Each row is a point on a landscape with many peaks, with its height.
A climber steps from a point to the highest of its 2 nearest points, and stops where none of them is higher. Distance is the straight distance between rows; heights are no part of it.
z_211: [  1 -10  13   2  -5  19  -5  -9   5  22  13  27 -13  16   1 -10  23 -26
 -11 -11  -1 -13  -8   5 -10   1  -6 -22 -15]  (h 305)
z_854: [  3   0  -8  22 -21  -5 -22   7   7  -1   7 -15  -2  -1  27   1  12 -27
  12 -19 -28  -7   0   5   2  15  20 -16  -4]  (h 188)
z_585: [-17 -10   6 -17 -13  13   7   4  15  -8  -6  21   9 -22  12 -13  20  -3
 -11   3   3  26  26  -8 -14  14   7  -6  11]  (h 180)
z_291: [  5  -5  -2  39  11   2 -17  14   4   9  -5 -11 -11  -8 -11   4 -31   9
  19  12  -6  19  -6  16  10  11 -16  24  -3]  (h 248)
z_371: [-20   0   8 -19  -8  19 -18 -10  -9  -2  23  -3  -8  -8  11 -32  15  -6
  10  10   0  -9 -11 -16  -6 -15  12 -18   1]  (h 225)
z_551: [ -1   3  -7 -26  15   2  19  -7  18   4 -15  16 -10 -20 -15 -13 -11  39
 -22  -9  12  13  10 -10  14   7  -1 -27 -12]  (h 496)
z_51: [ 11 -16   9  16 -11   7   4  -2   5  -3 -12   7  13  -3  18  -1 -19  -4
 -10 -13  -3  18   3  -4  -9   1   8   8  13]  (h 420)
z_59: [-21 -13   1 -29   2   2  -3  -8   8 -13 -16   8   4 -19   5 -24  16   2
   7  12   8  31   9 -11 -19 -18   2  -3  15]  (h 211)
z_780: [-12  -3   8  22  -3 -16  -8   2   2   4  -8 -19 -11   1  19   6  -2   1
  29 -17 -30   8  -4  -2   6   3   5 -14  -2]  (h 151)
z_544: [ 16 -14   6  11  -9  -8 -11   4   0  25  16  12   8  10  14   4  -2 -14
  -2 -12   2 -30   5 -14  10  -8   2  15  -9]  (h 209)
z_252: [  2   6   6  24   9 -14 -19   0  -1  -9 -18 -17  -3  -7 -15   5   8   8
  22  15 -11   1 -19 -18  -5 -35  15  16  -6]  (h 586)
z_485: [ 23 -10  14  -1  -7  -6  12  -3  -3  -6  18  -7  32 -24  10 -10  -5  10
  -4  12  19   0  17 -18  -3  23  19  14  21]  (h 610)
z_847: [ 14  -7  12  53   3  11 -23  -8   0   2   3 -14   6   7   8  -3 -26  -4
  24   5   9   2  -6   8   4   1  -9   9   2]  (h 214)
z_590: [-32   9   7 -27  -6 -10   0 -22   4 -19 -11   8 -16  -5  24 -10   7   7
   8   5 -11   1  -4   0   0 -18   1 -33   4]  (h 270)
z_750: [ -5  -2  23  17  24   2  14  -6  -5   6 -29   2 -21  14  -6   8  -8   6
   0   1  -2  15 -29  -2 -10 -19  -7 -14 -17]  (h 277)
z_974: [  7   2  -6  12   5   1   4   7  -6 -22  -4  -4  -7   8  -7   2 -10  -1
 -13   7 -10   2 -23  26  -7  -5 -13   6   7]  (h 399)
z_785: [  8 -25  18   1   0 -16   3 -30  -2  34  12  22 -20   4  -7 -11  11   8
   0 -29  -8 -17  -6  24  -9  -1 -17 -23 -19]  (h 92)
z_472: [  6 -23  22   6  -5  -2  -9 -43   3  22  -5   7  -6   4   4 -19   6  -5
  17 -34 -11  -4  -4   2 -10  -8   1 -24  -5]  (h 121)
z_85: [-12  -8   8 -26 -20  -2   1 -19  10  -3  11  18 -17  13  -5 -16  21  15
 -21 -26  -9 -14 -20 -28  11 -18  15 -21 -19]  (h 131)
z_567: [ 14  16   7   1  23  23   6   6  -6  19 -12  15   7  12   9  -5 -20  -6
 -13  13   4  -7  -8  -2   3  -4  -1 -18 -18]  (h 529)
z_692: [-13  25  17 -31  -8  11  13  24 -12  -6  30  13  21 -17  -1 -11  11   8
 -13  24  -4  -5  21 -18   2  22   0  14  13]  (h 82)
z_689: [ -3  13  -6 -41   2   7  18  11   9   0  15   8  10  -3 -27 -19  27  20
 -27   9  19  -7   7 -38  10   5  10 -10   1]  (h 633)
z_437: [ 26 -18  12  34  -2 -22 -10 -10 -10  -2  13  -6  -2  22  -3  17 -16   4
   1 -11   9 -23 -18  20   9  -6 -21  16  -7]  (h 339)
z_837: [-16  13   9  15   6  24 -21 -14 -10   6   2  10 -26 -11 -17  -6 -16  12
   7  24  -4  -1 -23  15   0 -24 -23  13  -9]  (h 237)
z_404: [  1  -3 -16   5 -26  -5  -9  21   1 -13  27 -24  11  -9  -3  -8   4   0
   9   7 -15  -5  -1  -8  10   9  11  26  25]  (h 678)
z_579: [-19   4  13  35  -1 -20 -21  -6 -11  -6 -18 -12 -24  14  -6  12  -5   0
  47 -13 -22   0   5  21  -4   5  -9 -19  -8]  (h 148)
z_536: [-15  21  12 -22   3  14  21  16  14   5 -16  18   4 -13 -18  -5  -1  12
 -16  -3  -6  28  13 -24  14  15  -6  16  13]  (h 191)
z_360: [ -5  12  -9  -1   3  -4 -11   4   2 -18  -4 -21   8 -10   6 -18   9  -2
  26  23 -16   1  -2  -1  -2  -7  18 -13  11]  (h 553)
z_477: [ 18 -24 -14   6  -1   6 -24 -25   5   2  13 -13   9  -9   5 -29   4 -12
  27 -11 -11  -8 -11   3   1  -6  15  -7   4]  (h 252)
z_877: [-32  22   3  -3  15  16  20  12   4   6 -14 -13 -10  15 -10  11  23   8
   0  15   0  19   2 -20   3   3  -6 -17   0]  (h 368)
z_355: [ -7  22  16  -4 -20 -12 -14 -10 -15 -23  -9   2   4  -1  35  12  -7 -12
  18   3  -2 -13  19  13 -17  -9  14 -17   1]  (h 353)
z_882: [ 17   1 -32 -23  18  -5   6  -4   8   3 -13  -1   0   6   8  -5  -2 -18
  -2  -9 -20 -11   1  17   1  -2   2 -20  -7]  (h 491)
z_450: [ -2   0   7  10  22  22   6  -7 -14  24  14  -3 -21  13 -14   4 -23   7
  -8   4  23  16 -28   7  12  11 -21  -1 -18]  (h 372)
z_189: [-11 -11   9  -7  -1   9   8   3   5  20 -10  27 -22  15  -6   2  27   0
 -10  -6   9 -13  -5 -16  -8 -17  -3 -10 -23]  (h 262)
z_407: [  6 -13 -34 -15   0   8 -17 -26  -5  -1  23 -11   8  -1  -2 -17 -10 -19
  15 -23  -2  -9 -10   8  15  -6  -5   0  17]  (h 292)
z_605: [ -7   3  20 -24  -4 -20  12 -10 -13 -21  -1  -6  18 -20 -20  -8  16  25
   0   3   9  15   2 -33   3  -1   7  32  30]  (h 363)
z_752: [-25  24   3  -7   6  32   7  16  -7  18   7  -8 -14  22   2  10   4 -13
   0   1   3   7   2  -8   7  18  -8 -17  -4]  (h 424)
z_924: [ -6  29  14 -16   5  -1  31  23   4   3   3   1  21 -16   2  10  13  14
  -9  19  -3  -6  33 -20   2  39   9  -4   4]  (h 111)
z_100: [-12   7   7  30   1   1  -1  13  -9 -15 -16 -16  -8  16   5  24 -19  -2
  13   4  -3  23  10  31 -13  21 -12   2   4]  (h 498)
z_328: [ 21 -13   5  -2 -13 -20  -1  -4  -4 -24   5  -9  25 -16  23  -3  -9   4
   2  19  11  -9  10  -3 -10   1  24   0  16]  (h 571)
z_326: [ 12  -7  -2  24  -1 -14   9  23  12  -6  -7 -17   7  -8 -18   8  29  15
  -6  16  -6  11  -6 -23  -6  -2  13  30  12]  (h 707)
z_976: [-20   7  18 -16   3   6  29   4   1  -6  -8  18 -22  -7 -17   2 -15  30
 -29   6  -1  28 -23  14  -7  10 -19  -1  -7]  (h 263)
z_581: [ -9  -4  -9  13 -17   1  19  23   2  -6  19 -17  -4   3  -5  10  12   8
 -11   7  -1   9  -3   8  -3  29 -14   8  16]  (h 539)
z_812: [  6   1   9  16  18  26 -14 -18 -15  17  22  10  -5   9  -2  -5 -20  -3
   3   8  27 -10 -14  23   7   3 -35  -3 -12]  (h 427)
z_30: [ -5  23   5   5 -11  -2   3  18 -10 -27  13 -20  20  -7 -19  -1  17  13
   8  26  -6   1  -1  -8  -3   4   0  30  28]  (h 754)
z_203: [-11  25   6 -30 -22   2  11  -6  -2 -28  -3   0  17   1  25  -2 -11 -20
 -15 -14  -7  16   3   2  -5   7  14 -16  24]  (h 392)
z_928: [  9  -5  -8 -23   9 -10   0 -10 -15  15 -11  13  -7  33  -1   7 -10 -24
   1 -39 -14 -12  -7  11  16 -15 -12   0 -11]  (h 645)
z_395: [  6   3 -15  21  10  -5 -17   0  -5   4  18 -24   4  -1  -9   0   3  10
  31  27   9 -32   4   1  10   4  -3  -2  -6]  (h 236)
z_592: [ 16  10  -9 -12  17 -27  17   2   6   0 -18   2  16 -21 -20   2  -4  21
 -14  15  -2  -3   0  -9  -2 -20   4  30   8]  (h 432)
z_487: [ -8  -1  -3  10  -5 -10   0  19  13   2  -6 -15  -5   2  -5   3  30   6
   5   8 -16   3 -15 -24   0 -13  13   8  -3]  (h 649)
z_809: [ 10  16  -6   8  -2   2 -15   1  -6  17  -1  13   0   7  25  20 -21 -39
  -1  -3   6 -14  27  39  -5  20  -5  -3 -16]  (h 497)
z_920: [ -4   6 -25   0  -7  18 -11   9  -4   1  39  -8   8 -11  11  -7  13 -20
   3  14   0 -26   4  14   5  15   2  -7   0]  (h 389)
z_405: [  3   5  12 -12 -18 -10 -30  22 -20 -24  -1  11  22 -15  21 -11   5 -16
   7  31   3   2  28   6 -20  -3  23  15  10]  (h 352)
z_220: [  8 -23   3   1  14   1  21   5  11  15  -8  10  -6  -4   4  -2 -28  10
 -14 -24   8  39   2   8   6  33   3  -9 -13]  (h 544)
z_358: [ 15 -25 -20  -9   9 -27  13 -17   4  15   0  -4  -8  16  -5  16  16  -1
  -1 -20  15 -28   4  -9   6  -9  -6  -7 -13]  (h 29)
z_665: [ 19 -22   1  13   0  -9 -13 -14   4  37  16  16   5  -2  17  -1  -5 -15
   4 -24   3 -27  19  11   3  12  -1 -10 -18]  (h 242)
z_853: [  9 -15  -5  -5   0   8  -4 -16  24   4  -8  -6 -12 -15 -16 -10   7  11
 -24 -14 -24  23 -41 -19   0 -18  17  -1 -26]  (h 331)
z_55: [ -4  -5  -1 -15 -20   1 -14  21  -6 -11  15  13  13 -10  10  -7  14 -15
  -4  17   4  -2  20  -1 -14  -2   4  24  13]  (h 387)
z_599: [ 10 -20 -12  15  -1  19   1  10  14  14   2   2   9  -6  -5  -2   4 -13
  -9  -5   4  17   1  -1  -5   8   2  22   7]  (h 374)
z_670: [-17  -6 -13  -3 -30  -7 -23  21   1 -19  10   1 -10  -5   5  -4  39 -19
  20  16  -7 -14  20   8 -22   1   4   7   6]  (h 435)
z_655: [ -4  25  -3  -8  25  13  12   0  -4   1 -17  -1  -2 -14 -23  -3 -12  22
  -6  34  -2  12 -12  15  -6 -14 -14  12  -3]  (h 282)
z_929: [ 17  10 -19  14 -18   6 -18  17   3 -14  26   3  11 -13  14   1   0 -21
  -5  22  -7 -30  16  37  -8  25   8  -5  -1]  (h 434)
z_894: [ -1   9 -11   3   7  17   4   1   2   9  -8   1  -4   8  14  29  -6 -24
  -4   8  21  -1  27  32 -18  24 -11 -15 -14]  (h 446)
z_833: [  1  14  -1  16  -1   9   2  14 -13 -30  -7   1  -4  21  -2  16 -17  -3
  -6  19   0   1   0  50 -15   9 -21   4   2]  (h 445)
z_658: [ 32  -9 -15  -4  11 -12   4   1   2  -6 -17  15  16   0  -6   2  -8   2
 -15  13   1 -13  -5   7  -6 -33  -3  30   2]  (h 470)
z_696: [ 14 -14   0  24  -5 -29  -6  -4  -7  23  11 -12  -7   8  12  20   5 -10
  14 -22 -11 -24  14  18  -2  23  -3 -13 -15]  (h 275)
z_116: [-23   1  -2  18 -23   6  -3  30   5  -8   7 -11 -18   7   1  19  28  -6
   7  12  -2   1  18   8 -11  16  -4   6   8]  (h 486)
z_186: [-14   4  17 -51  -8  -3   0  -3  -6 -18  10   4  23 -17 -14 -30  19  15
 -13  -4   5  21   5 -43  13   4  17   9  16]  (h 325)
z_416: [-12 -25  10   3   7 -17  18  -2  -5  19  -4   5 -37  21 -13  26   8   7
  -3 -20  15   8 -19  11   2   7 -17  -3 -26]  (h 283)
z_285: [ -8  16 -13  27   5  -3 -29   7  -7  -2   6 -16  -8  12  -7   2 -13  -3
  37  15 -11 -24  10  21  11  10 -13  -3 -10]  (h 210)
z_960: [  8  11  13 -30   1  -4  21  13   4   1   7   4  27 -21  -5  -3  25   4
  -5   8  20   5  43 -28   1  39  19   8   8]  (h 133)
z_694: [  1  -5  17   8   6   3  -5 -26   4  10 -16   2 -23   2 -21   0   3   8
  -9 -17 -14  17 -45  -2  -7 -27   0  -1 -19]  (h 284)
z_995: [ 14 -19   4  27   2   1 -15 -18  -9   3  23   7 -15  12 -13   3 -20   5
   3  -1  14  -4 -20  43   0   9 -31  11 -11]  (h 378)
z_298: [-23   8  15 -22 -22   3  11  12  -7   3  17   5   2   5  -9  -3   4  18
 -13  -9  12  -4  -1 -42  12 -11   5  18  11]  (h 204)
z_21: [ 28   6  -4  21  -7  -9 -25  19   5   1  12  15   9  -7  11  -8 -11 -14
  11  14 -19 -39   9  24   0   6   2  -1 -17]  (h 478)
z_938: [ 15 -26 -19  -6  -3   3  20   2  22   8  -2   9  14 -10   9  -1 -14   2
 -31 -27   6  14  22  -1  -1  31  16  -8  -5]  (h 615)
z_181: [ 26 -11   1  21  -3 -27 -16  -3  -8  10  10   2   2  25  10  17 -14 -17
  11 -19  -6 -23   1  36   8  10 -15   8 -12]  (h 307)
z_843: [-17  18  -1 -22  13  -1  -1  15 -10  -3  -8 -16  12  -9  -3 -10  14   7
  16  18  -6  13  12 -26   9  -9  15   6  15]  (h 614)
z_403: [ -2   0  -9  10   4   2 -25  14   3   4 -18  20  -8   3  -6   3 -15 -16
  12   4 -11  -3   9  16   4 -27 -20  35   4]  (h 573)
z_379: [  0 -25   2  -3   0  -3  12  -3  13   8 -16  14 -13   1  12   2 -12  -2
  -7 -28 -15  22  -2   5  -1   4   0  -8 -11]  (h 480)
z_230: [ -2  10 -10   1   8  18   3  22   3  26   4  -3  -8  21   3   1   2 -25
  -4 -15 -13   1 -13 -15  21   4   4 -10 -10]  (h 499)
z_283: [ 13  21  -5  18   8   6 -17   3  -1  13  -8  -3  21  -1  26  19 -27 -31
  12   6  15   6  29  10  10  16   6  14   0]  (h 569)
z_908: [-16  17  12 -17   2   6  38  21   6  -7 -10   9  -5   0 -17   2  -2  19
 -28  -3  -9  28   2  -1   3  31 -12  -1   7]  (h 224)
z_347: [ 12 -13   9   8 -19 -16  14  18   9  -3  15   2  22 -21   2  -1  14  24
 -16  11  -8  -1   0 -18  -6  10  15  28  13]  (h 663)
z_95: [ -8 -10   0  10 -22 -16  18  17   7  -2  21 -10  -1  -5  10   9   5  17
 -18 -10 -14  -2  -3 -18   5  22   8   3   5]  (h 599)
z_646: [  7  -1  -3 -21  -5  12  -4 -13   0   2  12  15  -2 -16 -15 -16  -4   7
 -16   3   5  -4 -26 -12   2 -28  -4  10  -1]  (h 545)
z_166: [-24  11  17   7  18   0  21  -8  -2  -9 -31 -15 -12  26   7  20  13   0
   2   3   2  11  -6  -7 -10  -9   2 -29  -3]  (h 322)
z_589: [  2  24  -1 -39   7  -4  13   8  14 -10  -6   9  16   2 -24 -15   8  28
 -28 -13   4   5   3 -40  27  -8  18 -12   1]  (h 700)
z_216: [ 13   2  10  12  -6  -9 -23  26 -10  11  12   8  13   0  17  -4   5 -13
  16  21  -2 -24   9 -20   6 -11  18  17 -10]  (h 178)
z_962: [ 12 -11 -13  16 -19  -5 -14  -1   0  -2  31 -18  15  -9  18   1 -18  -8
   4  -9  -2  -7  12   9  11  22   2  15  16]  (h 611)
z_861: [-22  19  10 -14 -23  13  10   7 -19  -8  15   3   8  12   9   9  -7  -3
 -19  -3  14  -2  12 -13   4   6  -9  11  22]  (h 249)
z_732: [  4  11 -19  -4  14 -28 -10  -1  -4   4 -16 -12  -1  16   8  17  13 -21
  24 -10 -21 -23   6  15   6  -9   7 -22 -10]  (h 433)
z_917: [ -7   3  -5   7  11  10   6   0  -7   9   7 -11  -2  -7   1   5 -10  18
  10  15  18  -4   5  -2   6   6 -10   0   4]  (h 268)
z_307: [ -9  11  -1  19  17   3 -17 -16 -13   6  -8 -19 -25   9 -12  -4  -4   2
  41  -3 -13   0  -8  27   5   2 -16 -21  -4]  (h 177)
z_992: [ -5  22  -6 -17   9 -17  23  23   6  -3  -3  -5  18 -22   5   6  -1  23
   7  31 -14 -11  28  -1   4  21   2   0   9]  (h 90)
z_76: [ 17 -21 -28   7  15 -11   4 -10   1  19  17 -11 -11  -2 -21  12   5   4
  -2   0  24 -16   0  12  10   1 -21  13  -5]  (h 10)
z_734: [ 15   0  12  19  22  11   9  15   4  27 -13  21 -13   3   1   1 -16   4
  -5  15  -9  -6  -9  16  -1   3  -7 -10 -32]  (h 596)
z_685: [  7 -15  19  18  -9   8 -21 -22   0  12 -11   4   3   5  25  -4   2 -29
  27 -22  -6   9   7  -4 -17  -9  12  -7   0]  (h 154)
z_114: [ -2  -1 -19  -8   2   4  -4   7   6  15  -4  -7 -14  17 -16   1  20 -18
  -2 -10 -13  -3 -20 -18   8 -24  -2   6  -7]  (h 578)
z_964: [  4  12  -1  17 -11   8  15   5  -3 -22  17 -21  15  -8   6  13  -5   3
 -11  16   3   6  14  22  -9  41  -5   6  23]  (h 490)
z_306: [ -1   5  15  13  -7  13  -5   3 -14  13   1  16 -12  33   8  16   7 -25
  -3  -8   5 -18   1  14 -12 -10 -17 -10  -9]  (h 354)
z_839: [ -3  -6   9  -1   9   4  10  -7   0  12  -3  13 -25 -24 -10  -2 -31  28
  -9   1  -3  21 -26  10   1  -7 -11   5 -22]  (h 309)
z_675: [ 10  -6 -12  38 -14 -13 -14   5  -2 -17   5 -22   2   3  10  23 -19  -8
  14  -7  11   6  13  25  -4  26  -4  11  12]  (h 555)
z_15: [  6  -6  -4   9  -2  12   0  15   7   6   5   4  11 -11 -13  -2 -26   3
 -12  -6  -1  29  -6   0  14   9 -18  44  22]  (h 330)
z_482: [-21 -10   9   7   0   5   1  -2   2  22  -8  10 -36   3 -16  14  16  16
   2   7  12  -3  -2  -8  -9 -25 -20   7 -15]  (h 285)
z_645: [-29   9  23  -5 -10 -11  -2 -11  -5  -5 -13   8  -9 -10  40   4  -7   1
  18  -5 -10  -6  15  -2  -8  -6   8 -30   0]  (h 313)
z_346: [-16  18  15  -7 -24  12   0   3 -17   0  12   3   0  29  21  15  -2 -21
 -10 -11  11 -17  -2 -14   0  -8   2  -9   6]  (h 297)
z_204: [  6  10  -8 -20  14   1  11   2   5  16   3   2  -7  -3 -14  -4  12  18
 -14  11  24 -25  -7 -29  10 -12   8 -16 -17]  (h 568)
z_224: [ 25  -3   0  21   5  -1   4  23  13   8 -10  12   3  -1  13  -2  -4  -6
  -6  14 -26 -12 -10  11  -4   1   9  -2 -18]  (h 533)
z_922: [  0  10 -33  -8   9  16 -13 -12  -7   8  21 -13  11  -3   8  -7  -8 -29
  13  -9   5 -10   6  15  15  16  -8 -18  10]  (h 337)
z_40: [-14   1  27   6  -4  15 -17 -16 -13   5  17   6 -12  -5  15 -17   7   4
  27  13   8 -23   4  -2 -13  -5   0 -25  -7]  (h 264)
z_489: [ -3   6 -10 -23  -2  17   2  -2  -5   1  12   1  10   4   8 -19   4 -17
  -7  -4   9  -3  -3 -23   9  -5  16 -15  13]  (h 192)
z_246: [ 20 -16  -8  -9   7  -7  30  10  19   9  -3  15  17 -21  -9  -5  -7  24
 -27  -2   6   2  13  -1   3  25   1   8  -1]  (h 560)
z_58: [  0   6 -11 -18  24  -8  18   6  -8  11 -19  -2  -6   8 -23  15 -26   9
 -18 -18  -2  28 -22  -4  22  -5  -6   6 -12]  (h 367)
z_101: [ 14 -13   6 -11  -1 -13   8  -4   6 -24 -16  -8  21  -3  -4  -9  14   5
 -14   4   0  11 -18 -25 -10 -25  24  17   9]  (h 627)
z_826: [  9  -9   5 -15   6  -4  19  -9  12 -13 -33  11   7  13 -12  -3   6   9
 -31 -13   6  17 -11 -17  -9 -22  11   3  -1]  (h 694)
z_409: [-24  -5  11 -19 -19   3   9  -6  -7  -2  18   0 -17   7  -2   0   2  21
 -18 -12  12 -12 -16 -24  11 -13  -8 -10   2]  (h 170)
z_259: [ -3 -14 -14  -1  -2  -9 -11 -19   2 -14 -19  -2  -8   5   2  -6  -4 -11
  19 -23 -10   6  -5  21  -6 -21  -5   0   9]  (h 279)
z_377: [ 14  -7 -20 -25  13  11   7   5  25  14 -13  20  -3  -6 -17 -15  -8  12
 -24 -27  -3   9   4 -13  22  -1  16 -15 -22]  (h 444)
z_620: [ -7 -15 -17 -20   7   7  -7 -32   9  -8 -16  -1  -6 -14  -1 -26   3  -8
  16  -5   3  19  -5   5 -10 -19  -4 -13  14]  (h 243)
z_575: [-16  -8   3   7   4   6   9   3 -10   9  10  -5 -31  14 -23  16   3  16
  -8  -6  11   5 -24   7   3  -7 -22  10 -12]  (h 321)
z_276: [  1   7 -19 -34   4 -16  14  -6  -7 -11  -8   2   2  18  11   5 -12 -10
  -8 -25 -10 -13  -3   5   9 -12  -2 -19  -2]  (h 554)
z_469: [  4   9   2 -15  20 -21  27 -14   0 -10 -15  -8  16 -29 -25   3  -4  35
  -3  11  11  12   5 -19   4   4  -7  18  20]  (h 398)
z_19: [  8 -14 -12  17  -7  -2 -25 -22   4 -26 -11  -1  -8   0 -15 -15   8 -12
  29   0  -4  -5  -9  32 -18 -10 -15  -2   8]  (h 314)
z_513: [ -7  30  -1 -12  30   6   9  -3  -8  10 -20   0  -4  -1 -20   3 -27  13
 -10   9  -1  20 -15 -13  15 -25 -10   5  -2]  (h 320)
z_633: [ -8  -3  14  17   8   1 -14 -16  -3   0  -9 -13 -10 -27 -18   3   6  24
  17  30  14  16  -9 -16 -11 -30   8  18   1]  (h 538)
z_145: [-18  26  -1   0  12 -13   4  16 -17 -19  -5 -27  15  13 -12  17  24   3
  16  22  -6   3   9 -21   2 -17  11  16  20]  (h 679)
z_879: [  8   7 -13  -6  23   5  18  26  -3  17   0  -4  -2  18 -15   7 -20  -9
 -16 -10  -2  18 -21   0  29  16   1   0 -18]  (h 422)
z_187: [ 25 -12 -13  20 -18 -13 -36 -15   3  -2   9 -15   8   2  11 -11   6 -27
  31 -19 -26 -24   4  17   1   7  17  -7  -3]  (h 219)
z_576: [  2   9 -14  -2 -11 -31 -15  -5  -7 -19 -11  -9  -1   3  15  21   5 -17
  28  -5 -10 -32  25  22  -8  -4   1 -11  -1]  (h 396)
z_849: [ -6  -7   0 -17   2  15  11   0   7   2   2   4  19 -21  -3  -5  23   4
   2  17  35  19  37 -14 -14  27   4   2  14]  (h 153)
z_311: [-11  13  20  19   7  21 -20 -15 -14  -4  -1  -2 -10  -2  -3 -16  -5  18
  29  27  -1 -10 -10   4 -11 -24  -7  -8  -4]  (h 229)
z_779: [ 12   4  -7  14  -3 -13 -12   7   0 -31 -18 -18  16  12   7   5  16 -17
  14  13  -8  -3  -2   1 -14 -10  18  -2  14]  (h 537)
z_7: [-26 -14   7 -13 -24  -1   4 -25  14 -23   0   8 -12   0  28  -4  10  -1
 -10 -17  -4  18  -3  -4  -8   6   6 -31   3]  (h 280)
z_997: [ 15  -9   3   0  -3 -30   9   6   3 -41 -12 -16  24  -5   7  -3  20   5
   1  15  -8   3  -6  -3 -18  -7  20   9  18]  (h 579)
z_711: [ -5  -4 -23  -8  11 -32  14  -7  -1  -5  -3 -26   5  10   3  20  11   8
  14  -3  13 -21   7 -17  10 -14   1  -6   8]  (h 49)
z_804: [ -6   1  15  12   3   0 -17  -5 -19 -10  10 -17   6  -6  -6  -7  -3  16
  14  26  24   2  -3 -22  -3 -23   3  30  19]  (h 494)
z_901: [  3  22   7 -37   9   5  24   1  13 -21 -21  17  21  13 -20 -15  14   7
 -36  -4   6  17  -6 -24   2 -10  13 -11   6]  (h 779)
z_84: [  8  -9  -8  15 -15  13 -14  -8  -1 -14  20  -1  -8   5  -2 -15   6 -12
   2  -4 -11 -10 -22  32 -12  -2 -11  -4   6]  (h 351)
z_778: [ 11  -6  28  43  -4   8 -34 -20  -4  -1 -15   5   3  12   6  -3 -10 -14
  35   0   7  -6   7  12 -11 -13  -5   1   4]  (h 187)
z_600: [  4   5  -2  17   8   4 -18  14  -5   9 -11  17  10   4  12  11 -34 -19
   6   2   4   7  18  22   9  -2 -19  28   6]  (h 646)
z_39: [  3  -6   8  14  11   2  10   0  -2  18 -12   7  -7  24  12  28   1 -21
  -4  -8  20  -4  10   8  -8   6  -1 -16 -17]  (h 400)
z_554: [ -7  -4  -9   9   6   2   9   9   6  14  -3  -3 -19 -23 -16   0 -21  23
  -7   3 -11  30 -13   6   8   9 -14  22   1]  (h 287)
z_895: [  7 -17  -8 -25   6  16  -8 -19  18  12 -11  11 -11   5 -17 -23  -5   5
 -19 -40 -17  10 -16 -15  15 -20  18 -10 -27]  (h 388)
z_136: [ 20 -10 -16   8  14  -7  -5   0   6   7 -24  17  -6   9 -21  17  -4 -11
 -10  -1  -4   5 -10  17  -5 -29 -17  31  -9]  (h 513)
z_602: [  0  10   8  -9 -23   4  16  -5   2 -25  14 -14  21 -18  20  -1  -9  -1
 -12  -5  -5  11   6   7 -11  37  12  -7  24]  (h 447)
z_43: [ -4   1  17  14  -6  17   4   5  -6   4  12   2  -2   1  12   3   8   2
  -3  23  15 -10   6  -3 -16   0   3 -11   1]  (h 302)
z_168: [  6 -14   0   4   2  18 -12 -19  -3  16  28  16   0  -4  -9 -14  -9   2
 -12   3  31 -19 -12  -2   5 -17 -17   9   0]  (h 485)
z_805: [ -2  13 -11  -5  13 -32  21   9  -2  -4  -9 -18   5   2  13  26   0  12
   9  15  -3 -24  15   2   4   4   7 -12   0]  (h 68)
z_49: [ -4   0  -9  -8   5  23  13 -11   0   8  21  -6   9 -13   4 -11 -10   5
  -9  -8  24   3  10 -11   7  21   2 -21   7]  (h 231)
z_37: [-16   1  -3 -22 -30   5   2 -16  12 -16  -1   8   4   3  32   5  -1 -20
 -20 -38   4  13  16  -1  -7  19  20 -25  -2]  (h 329)
z_864: [  3 -18 -12 -32 -13  15   3  -6  18 -11  -3  17   4  -5 -23 -15  13   7
 -35 -17   4  18 -12 -20   0 -22   7  10   0]  (h 616)

Where does a climber stop that starts at each point below?
z_711 => z_30
z_620 => z_30
z_780 => z_734
z_590 => z_928
z_409 => z_600
z_189 => z_600
z_472 => z_938

Call two points neighbours if one is among the 2 nearest of the other. Go from one point of each pair to the other, from neighbour to neighbour, staying as high as possible. Name the lowest point that can't be avoided.
z_938 / z_839 => z_554
z_901 / z_30 => z_779
z_812 / z_928 => z_590
z_326 / z_901 => z_328
